A landscape with many peaks, sampled at points; each row gives a point and its height.
A climber steps from a point to whichever of its 2 nearest points has the largest rise for the distance, and stops where none of them is higher. Distance is the straight distance between rows; heights are no part of it.
j_922: [120 146  97 152 184 151 140 101 142  83  71 130 127 181 160 115 102 154
 119  89 114 170  72 114 122 177 150 142 150 171  99 174  96 125 116 136
 119 132 147 120 154 156  88 135 135 147 166 125 112  54 127 134 140 156
 131 128  80 138 109 129 106  97  84 164 104 135 161]  h=511
j_772: [118 142 120  62 165  72 189 122 120  86 147  88 136 113 100  82  96 162
 116 104 121 198  66 100 109 182  85 138 173 106 121 154  60  69 104 157
 140 124  96 160 135 122 134  77 173 160 167 146  60  91 118 151 133 118
  96 197  86 113 137 154 133  46 140 102 158 113 120]  h=379
j_268: [131 131 114 123 166 115 107 244 122 151  93  88 138  82  80 170 152  79
 147  71 123 127 152 181 155 158 175 112 133 102 167 101 155 194  90  94
 167 141 144 101  93 149 146 126 130  84 139 140 107 189  85 151 138 109
 134 184 184 134 148  97 147 150 150 106 116 156 146]  h=674
j_697: [105  98 125 156 174  66 111 148  92 146  74  93 160  61 141  99 130 118
 110  74 116  72  88 132 156  98 138  72 129  94 126 151  95  73 139 189
  94 142 169 133 106 138 108  91 159 169 128 135 172 141 120 106 216 112
 154 155 150 100 100 140  76 165 159 110 100  79 142]  h=130
j_113: [101 113 128 126 110  78 147 169 106 139 150 114 143  52  93 134 123 122
 140 146 159 105 105 113 100  76 162 117 149 108 147 101 128  83 150 174
 160  87 117 157 119 114 145 142 140 107  66 117 148 180 141 115 128  88
 119 147 207  86 126 118 104 184 157  99 120  78 103]  h=774
j_900: [142 140  91 150  98 146 144 150 177 166 117 136  78 121 135 136 130 123
  67 155 168 149 135 131 129 117 157 139 113 169  46 156 128 108 141 131
 180  82  70  99  93 143 156 132 146 184 133 145 182  60 146 126 157 161
 144  69  97 117 146 144 110 123  58 161 126 118 135]  h=71
j_751: [173  99  92 145 108 118 131 103 140 140 146 103 111 118 129 109 163 110
 108 163  94 140 141 119 130 120 114 144 138  89  94 151 118  92 133 126
 136 127 112 122 139  89 116  87 127 132 138 110 125 122 136 106 124 148
 131 133 125 136 115 136 140 105 104 137 134 131 112]  h=822
j_971: [124 118  59 132 135 134 148 120 165  73 141 139 130 129  90  95  89 141
 128 126 154 179  78 109  93 130 173 145 138 151  67 161  75  79 113 142
 148  79 128 119 125 133 126 138 125 127 121 147 145 100 143 130 131 168
 124 111 102 102 115 133 115 131  84 167 162 126 114]  h=607
j_339: [148 121 135 139 113 175 119  46 143 112 141 152 128 189 147  82 130 168
 122 164 136 116 145  99 113 115  87 125 119 139  89 161 108 106 114 133
  78 151 127 142 162 107 107 104 127 148 171 133 131  88 120 116 131 164
 147 100  80 143  97 144 131 106 104 176 143 131 134]  h=658
j_388: [110 124 165 111 125  80 134 172 126 112 136 134 106 122  95 122 117 128
 128  92  49 163 102 150 167 172 107 152 121  79 161 110 124 151 113  79
 104 150 128 103 101 133 167 126 140 114 107 117 114 132 186 157 102 122
  89 161  92 134 187 108 177  74 183  94 177 139 103]  h=736
j_916: [139 150 165 107 153 147 126  41  85 152 102 110 140 175 199 121 169 171
 139 137 107  77 116  83 115 162  78  94 171 159 180 140 159 142 168 149
 146 168 135 154 188 107  69 146 107 133 165  89  26 133  84 109 113 102
 131 120 163 161  78 138 113 116 110  78  61 130 142]  h=43
j_4: [122 107  73 144 123 106 106 177 152  90 111 106 155 102 130 165 113  99
 186  71 122 135 110 162 131 114 216 141 126 160 151  88 157 175 147 117
 183  82 179  98 134 124 107 192  94  57  83 111 124 173 133 131 103 118
 103 144 185 120 146 110 104 201 118 127 111 129 105]  h=253
j_724: [131 144  80  90 136 136 121 214 136 152  81  60 127 101  84 166 126 110
 181  34 119 123 130 162 165 172 188 112 147 126 152 116 141 202  98  87
 194 108 162  90 115 126 125 160 122  71 137 134  50 210  71 165 136 127
 118 172 183 148 134 111 122 145 111 101 137 165 143]  h=592
j_926: [ 77 104 175 118 160 100 108 119 115 113 125 136 175 114 118 102  98 128
 158  80 127  86 136 145 142 103  89  97  87  82 160 110  94 113  95 149
  20 176 165 166 118 140 135  99 149 123 135 157 171 163 118 122 168 105
 126 186 120 104 120 144 132 150 215 125 162 104 133]  h=176
j_643: [119 120 172 111 103  85 147 148  90 151 181 149 138  59 111 145 149 122
 134 179 147  98 141 122 115  93 118 131 125 106 161  85 158 108 150 140
 150 125 108 151 111 121 165 126 132 114  66 127 167 182 143 112 111  90
 132 124 198  97 139 123 131 163 173  85 116 102 109]  h=712
j_99: [119 107 187 133 149  66 126 191 106 127 100 138 104 135 114 133 139 121
 119 108  58 151 101 159 151 166 128 150 161  93 187 112 154 174 127  96
 126 159 109 121 129 140 150 135 135  97 128  88  81 112 184 152  83 103
  80 184 104 146 184  97 173  77 207  89 138 114 121]  h=779
j_594: [143 165 141 103 141 159  95  60 133 101 186 167 175 149 148 151 135 131
 132 160 171 148 191 135  96 144  64 135  97 168 132 120 154 128 110  98
 119 163 115 118 125 159 119  90 105 152 171 198 164 111  90 118 137 139
 170 103 105 127  96 154 140 146 108 137  84 173 118]  h=234
j_848: [161 121  84 161  97 110 121 114 177 173 117 100  97  78 179 127 141 107
  79 136 126 127 137 138 151 106 134 130 100 138  48 151 142 102 163 141
 173  88  98  88  97 129 139  95 149 188 145 136 191  79 134 116 188 152
 145 108 116 113 143 165  92 136  69 131 120  96 119]  h=85
j_24: [103 160 145  82 185 126 167 158  91  65 164 184 146 122  46  93 124 153
  96 168 177 198  80  81  66 201 101 128 169 133 137 160  76  52  95 130
 140 129 106 127 114 174 155 114 124 147 138 170 134  97 128 141 115 147
 170  92 106 104 115 106 143  87 112 120 108 161 127]  h=341
j_580: [ 75 137 134 116 164 133 134 152 148 135 109 101 139 150  98 121  85 132
 140 111 187 137 127 135 100 115 143 123 134 139 145 133  99 133  81 172
 107 118 109 182 121 149 128 135 155 129 139 147 108 119 104 146 150 100
  88 190 111 114 120 126 120 140 157 160 163  94 156]  h=536
j_743: [162 103 140 171  47 162 150 104 150 201 126 130  61 125 149  97 147 134
  76 172 124  87 151 115 163  77 117 123  98 113  65 142 127 118 170 124
 125 117 101 114 127  92 159 123 153 172 119  87 163 108 149 112 149 155
 137  68 101 135 150 145 119 100 105 147 173  99 129]  h=535
j_564: [141 167 155 138  77 176 144 164 137 186 137 141  73 173 125 185 135 116
 112 149 152 134 196 170 159 113 140 138 103 153 140 108 167 205 122  73
 138 124 100 127 102 132 177 159 120 140 120 127 117 134 123 149 107 114
 114  94 109 172 163 114 160 105 128 145 158 153 155]  h=539
j_779: [ 96 147 124 158 209 142 123 104 151  88  64 157 131 174 161  97  94 157
  94  93 138 157  76 134 125 164 125 119 126 169 104 178  86 118 105 158
  81 143 137 119 134 178 106 115 155 197 186 148 158  15 131 127 179 167
 142 120  40 112 109 139  92  92 106 178 114 121 164]  h=479
j_755: [141 103 131 164 148  52 115 126  87 176  94  87 143  55 188 133 159  90
 101 115  82  74 121 140 162 104 103  96 126  83 133 134 137  88 166 164
 112 153 142 127 111 126 109  75 155 165 139 112 165 138 124  96 189  98
 149 153 155 118 120 154  90 157 156  83  89  79 122]  h=115
j_721: [126 164  63 113 186 137 121 133 169 116 105  68 158 154 146 183  96 123
 153  82 175 187 139 159  94 151 165 153 160 176 137 128 128 166  85 137
 174 107 114 151 126 154 103 119 130 111 173 166  70 108  73 141 125 116
  98 197 127 143 109 131 122 141 102 163 103 135 159]  h=540
j_485: [124 125 137  87 172  85 194 160  84  77 153 136 130 113  65  81 127 150
  85 161 129 194  57  75  85 186 104 130 202 103 132 163  74  46 111 159
 150 129  92 150 130 140 135  90 151 139 139 127  89  95 147 135  96 119
 143 145 114 112 137 111 151  58 134 104 127 125 109]  h=360
j_777: [141 123 147 120  88 122 101  39 120 135 169 151 152 104 196 110 122 147
 135 134 112  71 136 103 131  91  78 107  81 140 103 109 142  92 169 142
 104 134 161 114 144 111 111 110 128 161 123 129 182 138 115  96 161 130
 158  94 142 117 108 174 102 159 119  95 104 109 106]  h=456
j_470: [150 128  93 161 121 162 120 158 154 151  89  92 120 172 147 194 139 114
 156 136 149 134 154 148 109  91 188 133 168 174 175 106 166 212 141 131
 179  96 119 156 157 112 105 191  86  69 138  88  48 148 120 129  60 103
  80 160 166 163 142 101 136 157 136 155 112 116 144]  h=406
j_256: [128 176 113  96 143 170 167 143 112  78 166 185 127 154  59 116 118 154
 119 169 188 184 114  82  73 192 138 148 163 167  99 152 100  75 117 103
 175 108 105 113 122 153 141 159 108 124 121 167 117 120 123 152  90 169
 163  63 125 121 119 109 142 100  69 132 107 183 132]  h=314
j_585: [133 110 168 104  91 138 129 126 108 110 162 154 132 150 100 125 138 155
 180 135 101 108 133 114 120 115 124 129 140 108 170  96 151 155 131 105
 120 139 155 141 148  72 137 163  94  61  93 101  72 200 139 137  73 123
 102 123 164 137 129 107 162 120 161 104 148 140 109]  h=374
j_45: [122 128 133 142 174 108 121  95 150 127  80 127 126 141 168  84 121 148
  88  96 117 128 102 128 150 153  84 109 113 123  93 172  97 100 114 168
  77 151 126 124 127 151 110  88 170 205 184 146 156  47 123 120 201 148
 139 138  53 115 121 162  98  87 117 144 130  99 151]  h=452
j_420: [115 120  89 129 131 104 154 155 117 132 114  92 126  85  96 111 122 133
 129 131 147 111  73  93 108 105 180 119 162 127 105 144 100  71 149 172
 177  77 132 134 131 106 120 154 138 121  86 100 113 149 122 120 142 126
 126 130 180  99 111 115  90 153  94 112 119  95 122]  h=705
j_170: [138 154 156  80  73 114 128  53 118 122 183 164 130 101 164 100 124 149
 127 124  89 115 129 103 155 155  54 126  74 124 102 112 147  91 165  93
 122 141 148  77 132 115 135 123 128 184 107 142 170 140 124 125 155 132
 154  71 117 115 139 171 118 112 102  73 124 152  95]  h=474
j_482: [123  75 168 144 103 164 118 125 102 129 121 135 127 167 109 101 137 145
 170 126 100  67 130 112 136  78 137 103 134  85 166 112 118 151 127 129
  69 153 173 163 173  72 121 162 109  53 108  68  89 193 144 122  81 132
 111 132 158 149 119  93 150 122 182 139 163 124 138]  h=334
j_377: [146 122 147 130 116  60 128  84  91 155 122  96 137  69 207 149 158 132
 150 111  57  83  99 126 149 134 109 117 151 125 187  97 191 145 206 124
 180 133 137 120 150 105  95 137 115 117 110  73  81 164 132 105 116  79
  95 153 194 131 134 152 108 151 149  27  81  94  95]  h=87
j_174: [136 178 136  78  66 117 144  80 134 148 178 126 117  98 140 125 124 144
 129 142 140 126 158 119 141 143  71 135  88 142  98 108 146 111 148 103
 163 123  99 107 119 115 149 108 142 185 124 165 137 136  97 135 158 123
 136 104 127 118 134 168 112 111  99  93 133 129 107]  h=514
j_472: [ 86 123 187 126 169 144 123 136  96 124  91 146 130 180 112  87 124 154
 137 105 122  83 109 110 140 147 114 100 130 105 154 139 108 125 104 143
  61 174 163 152 143 129 122 145 140 129 129 117 110 127 123 130 144 123
 133 126 103 136 114 105 125 102 164 138 140 123 162]  h=269
j_688: [134 146 148 146  84 160 134 185 130 175 130 131  91 155 112 185 132 112
 135 157 153 129 173 158 128  93 167 145 138 147 163  92 172 206 130  99
 160 108 104 143 120 116 165 178 108  86 107 100  91 153 141 137  72 104
  93 121 148 157 163 100 157 135 152 137 142 138 143]  h=478
j_328: [150 116 124 154 129  47 142 136  92 179  94  77 114  43 193 150 164  92
 100 123  71 105 100 137 155 140 113 126 151  96 152 123 168 119 190 142
 180 126 119 116 121 126 107 101 135 155 117  85 125 133 139 112 140  86
 117 157 168 128 149 143 103 133 138  54  84  89 109]  h=102
j_763: [123 142 132  81 148  78 166 109 127 132 147  89 139 105 117  90 116 147
 113 122 146 153 121 111 109 145  69 128 151 102 118 143  89  80 105 169
 125 136  78 175 120 122 140  67 176 187 162 152  93 107 108 130 167 100
 111 192 102 106 130 169 118  78 142 105 146  94 128]  h=401
j_725: [150 125  82 137  78 111 116  81 175 167 134  79 129  77 183 150 108 108
 123 105 135 108 153 147 151  79 128 126  80 141  70 123 137 119 163 143
 158  96 121 119 111 115 123 103 145 167 134 140 168 121 106 122 196 127
 122 136 130 115 130 182  75 163  99 136 131  93 109]  h=103
j_37: [130 123 152 127 118 211 127 163  83 147 105 152 124 160 102 128 158 139
 143 156 155  49 136  94 130 115 151  81 145 126 145 129 130 149 133 118
 127 145 158 132 159 114 123 188 106  77 110  93 106 186 104 126  92 143
 174  52 186 151  95  88 123 153 105 137 104 162 168]  h=530
j_168: [136 118  85 121 136 104 129 164 147 113 126  78 127 118 110 174 125 124
 166 115 146 159 121 138  85 120 189 149 192 152 162  99 148 163 135 136
 221  90 110 152 149  96 107 165 105  51 116 101  40 170 118 135  69  96
  69 192 189 141 135 112 131 150 134 115 113 110 112]  h=347
j_786: [ 98 103 191 145 171 159 112 182  91 146  86 155 122 170  82  87 151 125
 116 118 111  85 144 130 161 148 115 106 117  65 167 138 100 148  77 128
  27 198 149 139 126 144 147 114 148 115 144 118 128 144 128 136 137 140
 146 133  98 139 124  76 165  90 192 155 167 148 179]  h=242
j_296: [148 121  92 132 111 141 155 119 146 106  97 106  83 154 131  84 127 134
 104  88  46 163  93 120 180 189 123 149 119  95  70 176  77 108 117  89
 110 134 148  78 124 115 127 122 153 153 140 113 101  94 149 156 139 188
 119 115  75 138 150 129 134  46  91 128 169 167 144]  h=714
j_478: [116  89 181 139 144 126 120 124  92 156  97 102 132 161 125  97 150 143
 145 118  92  75 122 119 142 106 111  95 154  79 181 126 113 138 123 155
  63 174 147 179 159  86 120 127 140 100 136  84  68 163 127 123 119 107
 102 171 142 147 121 111 141 108 195 121 151  99 146]  h=301
j_76: [182  97  73 154 110 153 111  46 165 124 154  92 145 154 149 105 148 137
 141 169 123 139 158 110 101  91 111 135 136 124  80 164 114 100 115 152
 115 118 119 145 167  86  87  81 119 128 176 126 114 118 109 112 118 159
 128 138 121 140  81 158 127 129  97 174 135 125 121]  h=742
j_542: [130 132  93 116 114 120 152 126 127  94 147 139 126 109  96 108 117 141
 127 134 140 150  69  85 101 143 164 136 141 141  81 149 108  67 146 133
 176  83 149 103 127 115 120 153 122 118  85 126 138 131 138 130 125 153
 142  85 151 102 116 122 103 130  71 121 119 131 103]  h=653
j_46: [107 136 135  94 108 178 123 153 115 108 174 171 157 128  72 132 116 136
 149 153 209 109 147 103  82 109 157 118 113 152 124 107 121 111 118 130
 138  99 140 135 123 140 147 165 101  90  82 155 163 185 114 140 111 146
 163  67 176 109 103 108 127 177 105 144 120 155 133]  h=364
j_872: [148 157 111  86  58  90 138  90 169 138 212 128 118  75 130 150 115 105
 135 158 143 165 180 153 132 107  80 158  74 117 100  91 138 115 130 105
 156 122  73 124  95 108 161  86 132 164 113 183 156 138 138 130 148 107
 108 136 122 108 164 176 140 124 129 111 167 116  78]  h=488
j_160: [158  77 136 165  67 141 101  76 134 166 134 136 113 108 177  92 147 129
 102 162  96  62 131 112 151  64 115 100  90 111  74 137 133 100 177 144
  91 122 142 111 142  92 126 109 130 152 122  92 197 135 144  99 150 154
 155  83 127 127 115 154 101 149 121 135 142  98 115]  h=496
j_782: [110 167 105  96 117 135 110 129 138 127 130 110 160 105 139 171 104 117
 163  75 153 115 146 152 144 131 145 121  87 167 132  95 148 161 135 104
 159 104 160  94 115 145 126 157 119 129 103 161 144 165  88 137 155 122
 137 115 163 114 121 144  94 185  89 119 111 153 120]  h=171
j_661: [151 131 118 126 155 106 128 216 122 142 111 103 116  92  89 164 165  77
 117 117  84 163 148 162 147 178 144 147 146  86 149 123 154 159 106  84
 162 144 109  93  95 156 150 102 126 110 132 128 114 147 131 146 113 125
 132 164 141 148 161  95 163 109 142 108 104 165 133]  h=746
j_20: [119 115 171  99  82 183 133 122  86 133 135 168 119 143 109  97 127 165
 161 114 129  50 110  81 152 115 132  92 106 123 115 118 112 115 155 112
 101 132 186 117 155 100 136 184 113  97  78  92 131 197 116 134 118 159
 167  35 162 133 102 119 111 137 107 114 133 158 148]  h=591
j_810: [ 81 132 112 109 139  92 134 171 147  87 133 115 147 109  99 153  80 132
 174  84 167 154  83 139  87 118 198 148 150 174 163  85 142 138 130 145
 183  82 138 150 134 130 120 198 119  64  77 122  96 152 139 144 101  89
  71 166 177 104 147 113 110 176 142 111 126  94 104]  h=299
j_11: [116 148  85 108  83 115 103  81 158 129 151  90 152 104 172 174  84 107
 177  80 132 120 152 156 148  83 140 139  78 159 120  87 154 162 151 115
 149 101 157 119 119 114 111 143 115 124 106 146 135 157 100 132 153  99
 101 150 148 119 133 176  91 186 122 123 129 117  98]  h=137
j_918: [134 127 142 170 131 134 118  94 137 169  80 100 108 176 205 148 139 111
 110 136 102 117 162 143 151 109 112 140 128 137 142 132 157 182 141 140
  98 146 110 150 153 121 109 118 134 153 168  97 103  76 133 119 126 113
  94 156  90 165 132 137 129 108 141 150 123 109 153]  h=725
j_179: [123 129 151 143 190 143  75  82 113  93 154 186 201 124 141 129 139 121
 127 165 160 126 153 130  88 117  89 103 114 147 149 140 136 100 109 144
  76 177 142 133 127 184 111  76 101 142 159 178 211  99 110 105 155 145
 195 109 125 118  74 136 124 188 140 142  56 146 122]  h=275
j_654: [115 159 131 119 162 142 124 116 148 150 108  87 134 175 159 164 116 129
 133 116 157 147 155 149 109 132 126 143 153 162 152 129 139 170 102 151
 140 132  96 173 141 135 114 123 139 133 167 132  68  94  99 141 125  97
  80 187 104 154 126 135 135 118 134 152 119 109 160]  h=629
j_512: [101 139 137 124 169 114 132 182 127 147 127 109 138 104  83 143 122 107
 108 146 189 138 152 143 106 126 133 123 134 117 141 127 120 115  90 162
 135 122  83 163  94 161 148 101 152 142 134 160 151 123 113 135 151 102
 130 168 128 116 128 114 131 143 154 140 129 110 148]  h=476
j_586: [138 162  55  91 167 150 115 180 154 121  97  69 154 135 112 186 113 122
 167  60 151 168 147 161 123 184 177 134 158 159 145 124 136 189  89  98
 192 111 136 108 120 149 110 137 117  90 165 164  56 166  64 154 116 125
 119 188 164 151 123 117 136 145  95 130 108 172 146]  h=510
j_311: [134 139 179  97  83 142 139 144 124 143 175 155  99 167  90 148 138 149
 155 160 118 138 151 128 119 126 113 148 146 117 161 100 151 174 118  98
 135 138 104 152 130  90 164 144 111  78 110 112  59 165 155 151  62 114
  89 139 134 155 155 102 186  82 166 109 165 141 112]  h=416
j_869: [153 161 180 131  90 144 123  83 122 140 158 179 104 169 190 187 149 132
 114 184 100 152 168 147 133 135  91 168 130 172 174  99 212 185 160  90
 140 144  97 127 132 137 131 149 100 140 121 112 115  91 156 112  66  97
 111 102  95 166 161 134 171 112 147 101 101 140 113]  h=596
j_862: [155 148 158 132  90 160 128  94 116 151 176 159 115 141 155 157 168 118
 107 218 139 122 180 119 115 109  91 145 123 140 138 111 185 139 154 114
 149 139  97 129 130 118 138 119 110 142 124 130 143 126 126 107  94 117
 147  81 135 142 134 126 147 133 115 123 100 147 121]  h=590
j_575: [ 75  91 178 137 162 136 109 192 102 145 104 142 151 124  67 107 129 111
 122 115 155  83 150 152 139 103 128  89 101  78 158 120  93 130  69 152
  33 168 141 163 104 161 160 110 152 111 131 149 191 166 123 126 151 121
 149 160 136 113 120  90 151 151 206 156 163 123 167]  h=209
j_811: [121 129 158 126 109 163 120  89  96 104 121 175 122 157 145  89 123 161
 136 110 103  82  86  89 151 140 126 106 109 139 104 134 121 107 160 116
  93 136 192  96 155 123 109 174 113 132  87  97 147 135 137 127 136 157
 170  41 123 134 105 127 106 128  87 120 111 149 133]  h=643
j_537: [160 112 154 160  76 199 127  70 143 177 135 144  91 187 154  98 154 150
  91 197 147  84 181 102 132  87  85 110 115 134  85 147 129 124 137 135
  93 147  89 153 153 103 129 113 140 155 166 103 137 103 125 113 121 154
 140  73  87 155 119 141 132 104 113 173 147 123 156]  h=593
j_548: [130 118 110 135 131 168 126 164 120 100 173 163 146 136  65 144 145 124
 139 206 205 137 146 107  49  97 171 135 163 139 152 111 132 112 118 148
 167  97 111 159 140 120 132 161  87  47  93 133 118 177 139 118  56 126
 145 104 197 121 108  82 143 174 123 154 112 144 111]  h=421
j_694: [127 125  61 151 193 150 136 104 151  38 122 148 158 169 109 103  86 145
 156 113 136 207  61 115  85 166 177 158 171 160 102 171  80 101  92 134
 123 110 155 123 151 151  90 132  99  93 147 141 121  78 142 127 105 175
 134 135  92 118  97 111 122 121  95 183 126 147 130]  h=557
j_924: [124 106 114 150 124  70 124 132 155 112 139 139 118 100 160 137 106  85
 107 127  88 173 126 169 154 115 118 169  97 107 123 112 138 138 130 120
 106 120 103 110 102 150 145 100 137 158 131 146 193  64 193 119 130 110
 105 158  72 113 171 147 152 128 160 136 164 110  92]  h=649
j_528: [129 106  81 146 125  99 113 133 198 111 158 135 114  97 120 136 104  87
 111 133 137 195 163 189 143 101 120 159  69 114  96 117 111 132  92 115
  90 107  91 121  75 152 147  84 136 159 144 178 215  79 173 134 154 139
 112 163  58 110 155 158 155 134 146 176 197 124 104]  h=605
j_841: [136 156 151 137  97 179 140 149 129 170 102 128  77 182 125 141 132 126
 112 115 125 113 165 148 179 148 132 131 105 132 118 137 129 176 123  80
 114 140 130 108 118 124 154 151 137 148 131 125 108 119 118 149 133 145
 130  92  87 159 148 111 146  83 108 150 151 160 171]  h=604
j_754: [127 126 147 170 124 139 114 137 107 108  84 175 103 139 165 117 134 121
 108 111  63 111  97 129 177 153 144 142 105 129 123 139 154 150 164  97
 101 136 174  69 134 156 123 166 121 143  92  98 168  92 172 124 125 151
 154  61  97 136 147 108 125 112 111 126 111 149 129]  h=704
j_352: [ 94 106 142 131 140  85 134 170 133  81 127 167 118 123  97  99  97 108
 109 115  86 168  88 142 144 141 129 154 102  86 140 119 100 124 113 108
  75 127 133 104 104 149 154 133 139 132  93 128 178  89 198 132 116 126
 108 133  70  99 172 111 165 101 171 139 185 132 103]  h=692
j_851: [121 131  62 133 111 146  94 183 161 110 128 114 155  98 108 190 101  90
 169  74 167 141 158 169 133  99 204 126  87 159 133  90 143 188 117 102
 159  73 181  96 102 144 127 165  97  77  94 150 164 184 110 141 124 132
 131 126 177 120 131 122 110 209 103 158 125 162 115]  h=213
j_640: [148  92  93 166 134 106 123 129 136 116  88 118 111 116 143 104 140 105
 102 105  48 141 102 132 170 148 144 146 117  85  90 163 115 109 136 115
 106 129 160  82 123 125 111 105 137 145 129 108 158  97 159 124 151 160
 146 124  95 133 136 121 126  99 112 137 136 138 123]  h=760
j_822: [117 121 127 138 180 155  94 145 118  96 147 171 183 115  89 133 132 116
 130 155 180 127 137 128  81 120 151 110 124 147 134 140 120 100 109 143
 111 133 154 122 113 170 126 116 100 111 121 169 204 135 116 120 134 155
 187  92 157 110  82 104 120 193 116 149  78 156 134]  h=313
j_783: [151 102 156 131 103 123 125 110  98 141 184 166 137  87 120 119 172 118
 109 217 129  97 157 107 108  89  96 121 121  95 125 115 150  88 150 143
 117 140 112 139 124 113 146  91 117 133 108 127 196 154 146  93 111 125
 172  91 169 114 117 123 139 154 144 110 107 128 107]  h=652
j_395: [129 158 119 113  96 146 145 154 137 137 111 117  81 142 102 121 130 122
 117  87  74 152 133 148 191 193 115 144 103  97 101 146 104 146 114  56
 114 143 139  69 103 134 153 135 142 152 128 135 108 131 130 166 135 173
 122 114  88 148 156 123 149  66 104 121 167 186 147]  h=667
j_267: [153 131 170 166 128 131 113 111 119 149  98 144 102 186 184 159 158 122
 117 154  74 137 156 149 147 139 114 158 148 140 175 120 189 204 145 100
 108 165 106 136 148 125 119 135 110 128 157  91  93  84 160 127  83 109
  98 144  84 177 154 117 165  92 165 133 117 132 136]  h=659
j_623: [127 180 126 107 127 167 158 108 135 121 142 148 116 176 128 139 123 158
 106 162 186 156 139 100  90 147 124 153 148 185 103 145 126 117 123 126
 175 117  82 143 137 140 135 145 128 150 143 153  99  90 105 134 112 133
 133  87 110 128 121 127 132 107  81 146 106 141 149]  h=278
j_461: [136 115 118 142 148 178 126 171 103 113 117 133 136 151  91 136 152 135
 152 161 167 110 124 101  86 117 181 114 176 144 156 127 136 135 126 142
 171 114 139 150 154 120 109 190  95  56 106  96  83 177 120 121  74 133
 140 103 195 140 110  77 137 164 115 142  97 141 138]  h=471
j_865: [153 111  92 183 112 185 116 136 147 151  94 137  96 158 130 114 145 129
  89 152 155 101 132 112 136  97 178 115 124 149  56 180 110 112 138 143
 131 105 117 105 130 131 122 139 135 140 145 116 162  86 131 125 145 184
 154  69 113 132 111 123 103 135  64 182 127 125 155]  h=52
j_415: [ 86  89 146 139 163  88 107 110 113 108  93 107 174 112 130  92  96 137
 161  66 119  87  90 131 139  84 133  91 117 101 150 122  89 101 119 184
  45 146 185 163 141 131 103 121 144 119 120 126 157 145 128 115 174 107
 123 179 131 105 105 135  99 171 191 128 145  81 128]  h=152
j_375: [150 145 146 102 115 108 136  54  99 126 133 117 134 135 190 133 158 162
 149 122  64 106  95  91 131 169  90 128 170 154 164 116 172 139 184 119
 172 139 144 114 168  97  82 148  99 120 126  89  47 141 118 117  96 102
 119 119 165 148 113 143 124 116 110  56  71 134  93]  h=66
j_490: [122 116 142 119 185  80 143  73 130  99 123 123 146 136 154  64 107 151
 102 115 110 152  76 117 119 146  57 105 141 115 123 173  76  73 106 179
  71 156 121 161 144 139 109  60 163 189 183 140 132  49 132 115 179 118
 124 174  63 103 115 170 119  83 155 127 154  95 120]  h=429
j_227: [110 137 115 105 111  94 121 132 173 117 198 142 133  79 108 159  99  89
 139 142 173 172 187 182 116 105  95 152  66 108 125  91 121 138  92 112
 103 134  77 152  70 147 158  81 133 134 127 198 191 129 150 132 147 101
 107 175  99 100 158 164 160 148 169 141 180 123  89]  h=546

Call two points neighbours if one is among the 2 nearest of the other. Go from one point of each pair to the other, from neighbour to neighbour, staying as high as possible. Name the lowest point that can't be avoided.
j_113, j_654 -> j_862
j_99, j_751 -> j_777
j_99, j_174 -> j_872

For each start below, name the point where the climber stops.
j_916 -> j_751
j_585 -> j_751
j_872 -> j_99
j_848 -> j_751
j_24 -> j_113
j_179 -> j_751

For each start below, name every point that the climber comes to, in order.
j_478 -> j_482 j_585 j_311 j_688 j_564 j_841 j_395 j_296 j_640 j_751
j_256 -> j_24 j_485 j_772 j_763 j_490 j_45 j_779 j_922 j_694 j_971 j_542 j_420 j_113
j_900 -> j_848 j_725 j_11 j_782 j_851 j_4 j_810 j_168 j_470 j_688 j_564 j_841 j_395 j_296 j_640 j_751
j_375 -> j_377 j_328 j_755 j_697 j_415 j_926 j_575 j_786 j_472 j_478 j_482 j_585 j_311 j_688 j_564 j_841 j_395 j_296 j_640 j_751
